Points, in no order, along strands that fork, close into loops and pass close to each other.
In the rows, 128 means zero.
Two points are linked if the straight distance between their rows is under 128. Some points are linked to none.
k749: [132  81 100 116 120 101 155 104 141  76 124 157 133  92 152 120 104 115
 146 113 103 151  88 114 114 167 139 141 126]
k646: [158 116 209 153 182  70 129 119  98 162 123 131 123 122 149  98 178 123
 113 114 156 107 136 111 154 178  84 117 137]
k559: [126 191 158 132 146 101 146 155 112 198 162 124 107 141 174  95 154 127
  87 121 121 135 137 156 155 140 225 121 145]
k965: [160 147 154  93 142 149 139 117 154 107 146 125 122 104 162 146 132 112
  97 144 131 156 146 146 121  82  65 131 108]
k372: [114 109  99 120 121 120 145 156 154 140 141 128  81 157 134 157  71 160
 130 122 115 113 119 150 125 126 142 176 114]
k309: [114 110  98 152  88 150 124 114 124 100  46 121 179 148  98 103 124 112
 176  86 141 123 108  80 121 154 130 168 126]
k845: [129  94 116 157 128 124 126  79 124 113  83 118 143  78  97 135 106 116
 131 133 168 130 139 140  81 169  72 143 119]
k318: [168 132  84 141 128 138 161 107 140 150 109 123 107  79 138 140  77 166
 107 146 185 106 139 144  81 130 148 149 109]
k213: [134 140  94 147 107 153 130  65 100 132 101  85 127 139 117 126  84 148
 135  97 166 127 143 141 101  85 168 170  88]
k458: [102 143  73 149  89 118 120  95  85 136 125  93 168  84 144 117 122 137
  98  87  90 192 126 139 121 120 229 116 128]
k862: [173 133 161 148 137 120 137 151 155 136 156 129  73 131 141 144 133 171
 130 163 154 106 162 141 143 144 114 144 116]
k526: [122 119 166  77 159 137 145 156 151  93 115 165 129 171  96 189 117 160
 132 192 101 114 131 109  99 174  53 137  97]
k40: [120 191  49 126 136 139 152 114 137 176 134 118  82 110 192 123 134 165
  73 140 126 130 157 122  82  53 143 116 132]
k770: [127 137  87 139 104 122 140 161 163 112  98 143 132 194  86 192  85 149
 177 141 109 107 101 109 107 208 138 164  98]
k861: [158  76 164  63 184 102 120 161 130 135 180 187 159 173 126 133 113 133
 175 195 138  95  73 124 120 156 123 104 144]
k745: [175 125 127 137  96 107 167 129  72 171 129 139  87 132 100 147 144 170
 104 132 190  91 126 171 135 125 192 160 103]
k584: [140 113 163 162 134  64 158 102  76 122 140 140 128 111 134  99 181 121
 114 113 153 109 145 141 138 175  89 147 141]
k72: [141 115 127  73 162 141 162 143 176 129 128 140 156 128 130 130  52 100
 152 170 127 125  96 132  97 151  91 125 115]
k162: [ 97 133  96 160 122 172 101  99 128  83  99 100 174 110 139 102  98  95
 131  77 104 171 134 110 138 111 149 117 134]
k52: [100 188 145 120 129 151 107 145 110 113 148 118 159 110 146 130 186 104
  57 125  81 158 204 125 154  83  78  74 144]
k539: [144 114  90 113 132 137 147 142 192 153 148  95  58 140 129 145  66 146
 130 145 112 124 109 146 123  81 178 142 115]
k688: [ 92 168 154  94 153 172  98 152 161  93 180 152 133 111 154 133 178  91
  80 135  90 159 174 114 162  64  99  95 113]
k64: [181 150 141 113 148 160 136 142 184 141 156 132 100 122 151 156 117 154
 115 182 156 120 156 145 104  98  80 133 105]
k413: [127 166  89 146 125 184  97  95 157 108 125  94 104 122 158 144  98 123
 125 136 121 141 152 125 113  35 115 132 116]
k97: [105 155  93 148 111  92 149 111  86 153 158 126 161  91 173 104 140 112
  99 104 115 171 124 161 144 152 216 118 150]
k601: [124 180  62 117 149 138 165 141 173 192 155 114  63 112 159 117 101 152
  84 160 154 107 140 139  97  80 194 128 127]
k210: [145 131 153  77 123 159 125 135 153  60 103 128 124 134 140 180 123 108
  80 129 128 166 134 117  99  80  27 157 106]
k938: [116 147 137 136 123 175 119  81 105  55 104 101 156 132 126 125 117  86
 122 119 139 136 170 119 106 103  59 159  89]
k358: [ 94 168 155 121 168 120 108 162 147 173 157 127 115 119 155  93 174 135
  82 125  68 173 144 129 174 124 164  80 166]
k693: [107  95 179 106 144 136 112 126 111  81 133 157 131 106 110 122 157 117
 136 125 112 121 127 116 152 120  76  96 136]
k188: [152 118 216  75 213 128 112 166 152 141 147 136 147 117 172 119 176 132
  97 149 130 161 138  94 152 106  94 101 125]
k475: [142 124 112  76 154 160 141 131 196 150 149 104  82 139 124 107  96 146
 128 147  97 141 108 121 123  49 138 109 114]
k317: [105  96 121 117 143 156 103 151 146 107 123 144 155 226 116 151  62  87
 201 120 122 106  62 119 145 154 136 148 147]
k785: [122 109 129 134 126 130 108 183 170 112 157 172 111 119 122 134 131 119
 174 142 126 110 104 108 159 183 123 120 163]
k637: [111 131 117 143 127 137 128 119 120  97  49 136 146 188  64 188  84 130
 182 140 123 105 113 112  97 212  93 147 116]
k398: [142 135  90 137 114 186 129 111 146 120  68 128 157 162  87 100  93 138
 169 115 154 111 127  91 105 149 120 151  97]
k513: [116 121 114  80 156 185 120 151 194 121 125 134 127 124 120 104  79 101
 151 148 102 138  98 106 124 110 123 109 128]
k499: [100 111 130  82 160 160 102 184 182 110 140 193 136 132 100 135 103 116
 164 171 120 104 100  99 132 159 107 115 138]
k203: [154 130  94 154  69 161 125 129 125 162 106 128 150 150  72 134 116 143
 170 116 182 118 104 136 127 145 151 147 103]
k380: [128 156 200  94 185 109 116 160 117 210 169 129 120 168 154  77 164 151
 117 154 118 151 122 137 154 120 208 107 132]
k176: [145 198 108 122 130 133 141 118 148 160 148 129  85 115 166 114 172 182
  99 144 118 130 168 105 107  54 103  98 127]
k611: [138 104  88 134  95 104 121 129 128 107 103 169 175 160 118 160 105  88
 197 127 143 103  47 115  92 205 128 151 164]
k981: [137  73 100 153  90  81 121  88 101 116 120 145 163 122 118 159 143  93
 181 118 165 114  77 146 104 181 131 150 145]
k69: [ 94  98 121 115 135 111  99 138 108 113 148 180 167 128 135 106 139  94
 139 108  99 125  58 135 160 122 113  95 193]
k694: [139 107 111 122 134  92 171  93 121 102 119 131 114  80 159 123 123 147
  95 100  95 157 131 133 108 122 116 145  99]
k251: [109 183 166 158 122 113 111 146  88 131 136  91 135 118 139 120 192 139
  60 123  65 135 220 126 154 120 107  68 165]
k457: [ 93 108 121 138 128  99 114  55  73 101 111 149 165 118  86 105 159  72
 144 103 149 109 111 135 115 158  68 119 145]
k386: [116 128 155 164 138  68 146  87  64 129 115  89 136 101 110 123 207 121
  66  87 108 135 195 140 140 120  90  94 133]
k757: [ 74 176 110 103 164 157 117 142 174 132 179 129 125 103 147  96 144  88
  87 136  72 169 149 124 156  90 138  94 146]
k566: [176  91 147  69 160 110 172 141 137 161 155 146 124 171  96 132  95 173
 142 154 135 102 100 143 119 141 128 127  89]
k877: [114  79 125  83 127  99 128 159 139 169 159 151 164 147 139  96 116 109
 160 125 115 132  28 130 143 123 147 105 181]
k87: [163 124 178  77 170 133 142 126 140 149 151 124 123 111 145 114 141 145
 113 146 105 165 137 142 141  83 118  99 122]
k542: [115 147 150 136 115 122 118 143 115 160 148 127 111 113 128  97 165 139
 125 112 102 156 131 150 169 122 147  96 156]
k684: [106  98 136 153 127 129 113 103 116  66  78 138 135 129  92 164  95  98
 156 142 131 115 129 130  89 181  62 150 135]
k600: [163 125 155 173 115 111 136 107 108 151 102  98  71  87 107 139 160 168
 105 131 167  97 172 150 118 110  98 115 132]
k289: [127 165 108 135 113 114 157 131 109 179 142 112 120 101 159 104 119 125
  85 130 149 140 136 185 124 121 242 126 141]
k618: [126 111 206 100 189  97 109 160  93 180 153 136 135 160 142  87 182 172
 138 140 125 136 124 108 166 114 150 110 129]
k954: [131  99 155 149  88 114 105 159  98 147 132 137 125 142  82 119 176 146
 166 126 161 107 117 132 163 151  96 122 154]
k594: [119 164 124 202  97  88 111 131  79 137 123  74 126  96 139 118 176 160
  68 112  87 144 214 127 136 131 163  81 157]
k331: [104 119  99 159 139 176 106 110 178  77 100 107 133 152 150 127  60 113
 148 115 119 138 142  96 103 139 144 182 107]
k108: [133 129  75 135 103 132 160 138 128 175 119 114 121  87 133 116  75 133
 105 130 178 120 118 158 107 122 206 151 129]
k911: [ 97  90 121 111 110 121 116 146 116 128 128 144 126 179 114 152  80 127
 169 111 114 113  81 150 146 144 112 165 135]
k696: [114 131 132  97 126 109 137 149 133 175 166 128 137 128 139  95 138 109
 149 126 105 150  79 148 166 127 184 100 165]
k242: [121 153 109 122 112 149 127 116 136 132 159 108 125 134 128 106  83  99
 160 119 116 151 124 151 146  89 183 141 113]
k463: [133 161 137 171  90 106 112 140  96 168 121 100  76 105 140 129 167 167
  88 108 111 144 154 157 154 111 193  99 160]
k732: [145 144 115 148 117 170 114  59 126  89  98  73 130 137 153 140  92 116
 114 120 150 142 159 131  87  59 104 158  82]
k191: [155  95 178  90 161 122 124 138 110 159 173 172 132 158 103 118 134 152
 167 156 146 106 106 152 158 142 115 120 114]
k35: [114 139  97 145 120 150 122 141 185  69 116 143 107 167 113 160  79 125
 160 152 110 121 136  96 116 161 123 171  99]
k502: [141 142  82 164 110 112 153  93 100 144 119 117  79  76 151 136 129 186
  76 134 181 108 172 132  77 102 153 151 115]
k276: [142 164 172 146 158  71 143 120  63 192 138 122 143 125 184  94 169 116
  93 104 140 127 135 161 165 163 188 120 150]
k700: [130  84 107 163 106 130  95 104 113  59  57 142 181 156  99 150 108  91
 185 101 142 109  76  87  90 193 128 154 158]
k382: [ 96 116 123 150 131 155 115  65  78  73  83 120 187 129  98  93 128  70
 143  80 133 123 150 120 114 131  89 139 111]
k831: [152 112 132 146 120 114 114 185 172 163 176 157 104 150 115 147 141 159
 157 151 136 103 120 122 166 182 141 133 122]
k976: [142 153 150 133 155 100 160  95  95 143 118 111 123  91 162 113 164 148
  67 108 119 141 166 148 131 114 104 121 113]
k619: [ 87 118 205 101 156 148  92 169  97 113 141 157 148 107 116 100 208 142
 108 140 114 120 160  88 171 103  93  72 145]
k474: [139  91 123  55 155 130 149 159 151 145 141 125 152 187 102 131  47 124
 161 185 113 101  68 127 103 156 125 118 101]
k815: [143 107 124 121  94 139 111 119 102 162 123 142 161 161  62 133 144 131
 201 119 167 106  83 151 154 146 117 135 126]
k127: [173 168 138 156 135 122 134 126 134 178 114 116  61  94 153 112 175 194
  93 131 143 111 160 113 113  88 132  89 142]
k806: [117 121 166 176 120  94 138 122  84 143 113  71 102 110  93 107 198 141
  79 121 141 107 202 137 122 105  64 107 149]
k544: [ 86  91 133 113 125 151  82 139 122  69 122 172 137 111 109 128 128  85
 157  95 111 103  87 103 155 137 107  95 160]
k259: [111 168 120 146 115 164 114  93 123 104 125 106 133  87 147 115 115 116
 104 120  93 167 170 131 129  72 119 105 128]
k756: [ 92 142 157 100 132 165 104 153 136  46 154 166 119  96 126 132 158  77
 114 110  91 112 143  95 164  85 102  93 103]
k833: [138  89  92 164 102 140 108  97 147  84 101  94 130 163 140 154  66 139
 160  98 138 146 119 102 106 147 190 197 101]
k51: [147  92  72 114  66 121 163 152 148 157 140 122 174 173 133 173 113  81
 188 115 140 113  48 124 126 143 205 173 116]
k294: [131 164 123 112 130 153 142 149 176  67 104 159  99 162 120 196  94 143
 135 179 111 115 152  88  87 144  67 156  92]
k230: [129 100 132 156 124 119 138 113 143  96  81 106 117  68 110 137 142 136
  96 134 140 126 168 113  94 142  34 134 129]
k23: [109 102  84 115 110 136 132 152 171 133 153 119 161 201 129 130  88  67
 196 122 120 120  54 122 138 139 176 155 144]
k895: [160 153 179 174 117 100 127 166 116 166 147 118  80 124 134 122 171 168
 127 128 166  97 162 123 168 153 146 133 130]
k659: [ 95 126  95 168  90 122  99  88  85 113 118  99 166  83 108 112 143 126
 124  83  98 167 143 136 142 128 167 109 144]
k224: [150 125 153 162  96  78 152 118  75 136 145 134  99 136 119 121 175 153
 125 123 175 111 149 160 151 149 151 157 119]
k650: [138  88  95 140  59  97 140 125 111 133 132 133 154 117 132 168 123 114
 168 101 161 128  79 151 130 153 184 170 123]
k446: [130 120 145 111 118 144 120 140 139  72  90 113 134  92 114 162 160  98
  63 120 135 145 157 105 113 106  10 115 127]

A piece is two or more points that can be reached from each other along the links. Count, over all rows, the pieces, the separate loops (a circle has one, a figure eight two, a Y none), the forks (points with three links) and the tips (points with one).
pieces -> 4
loops -> 2
forks -> 11
tips -> 15

A fork is a point with three links, a tip a point with one. Leave the first point through the second and follow the links. Name the first fork or tip that comes.
k601; k40 -> k749
k954; k815 -> k513
k749; k694 -> k601
k650; k981 -> k954
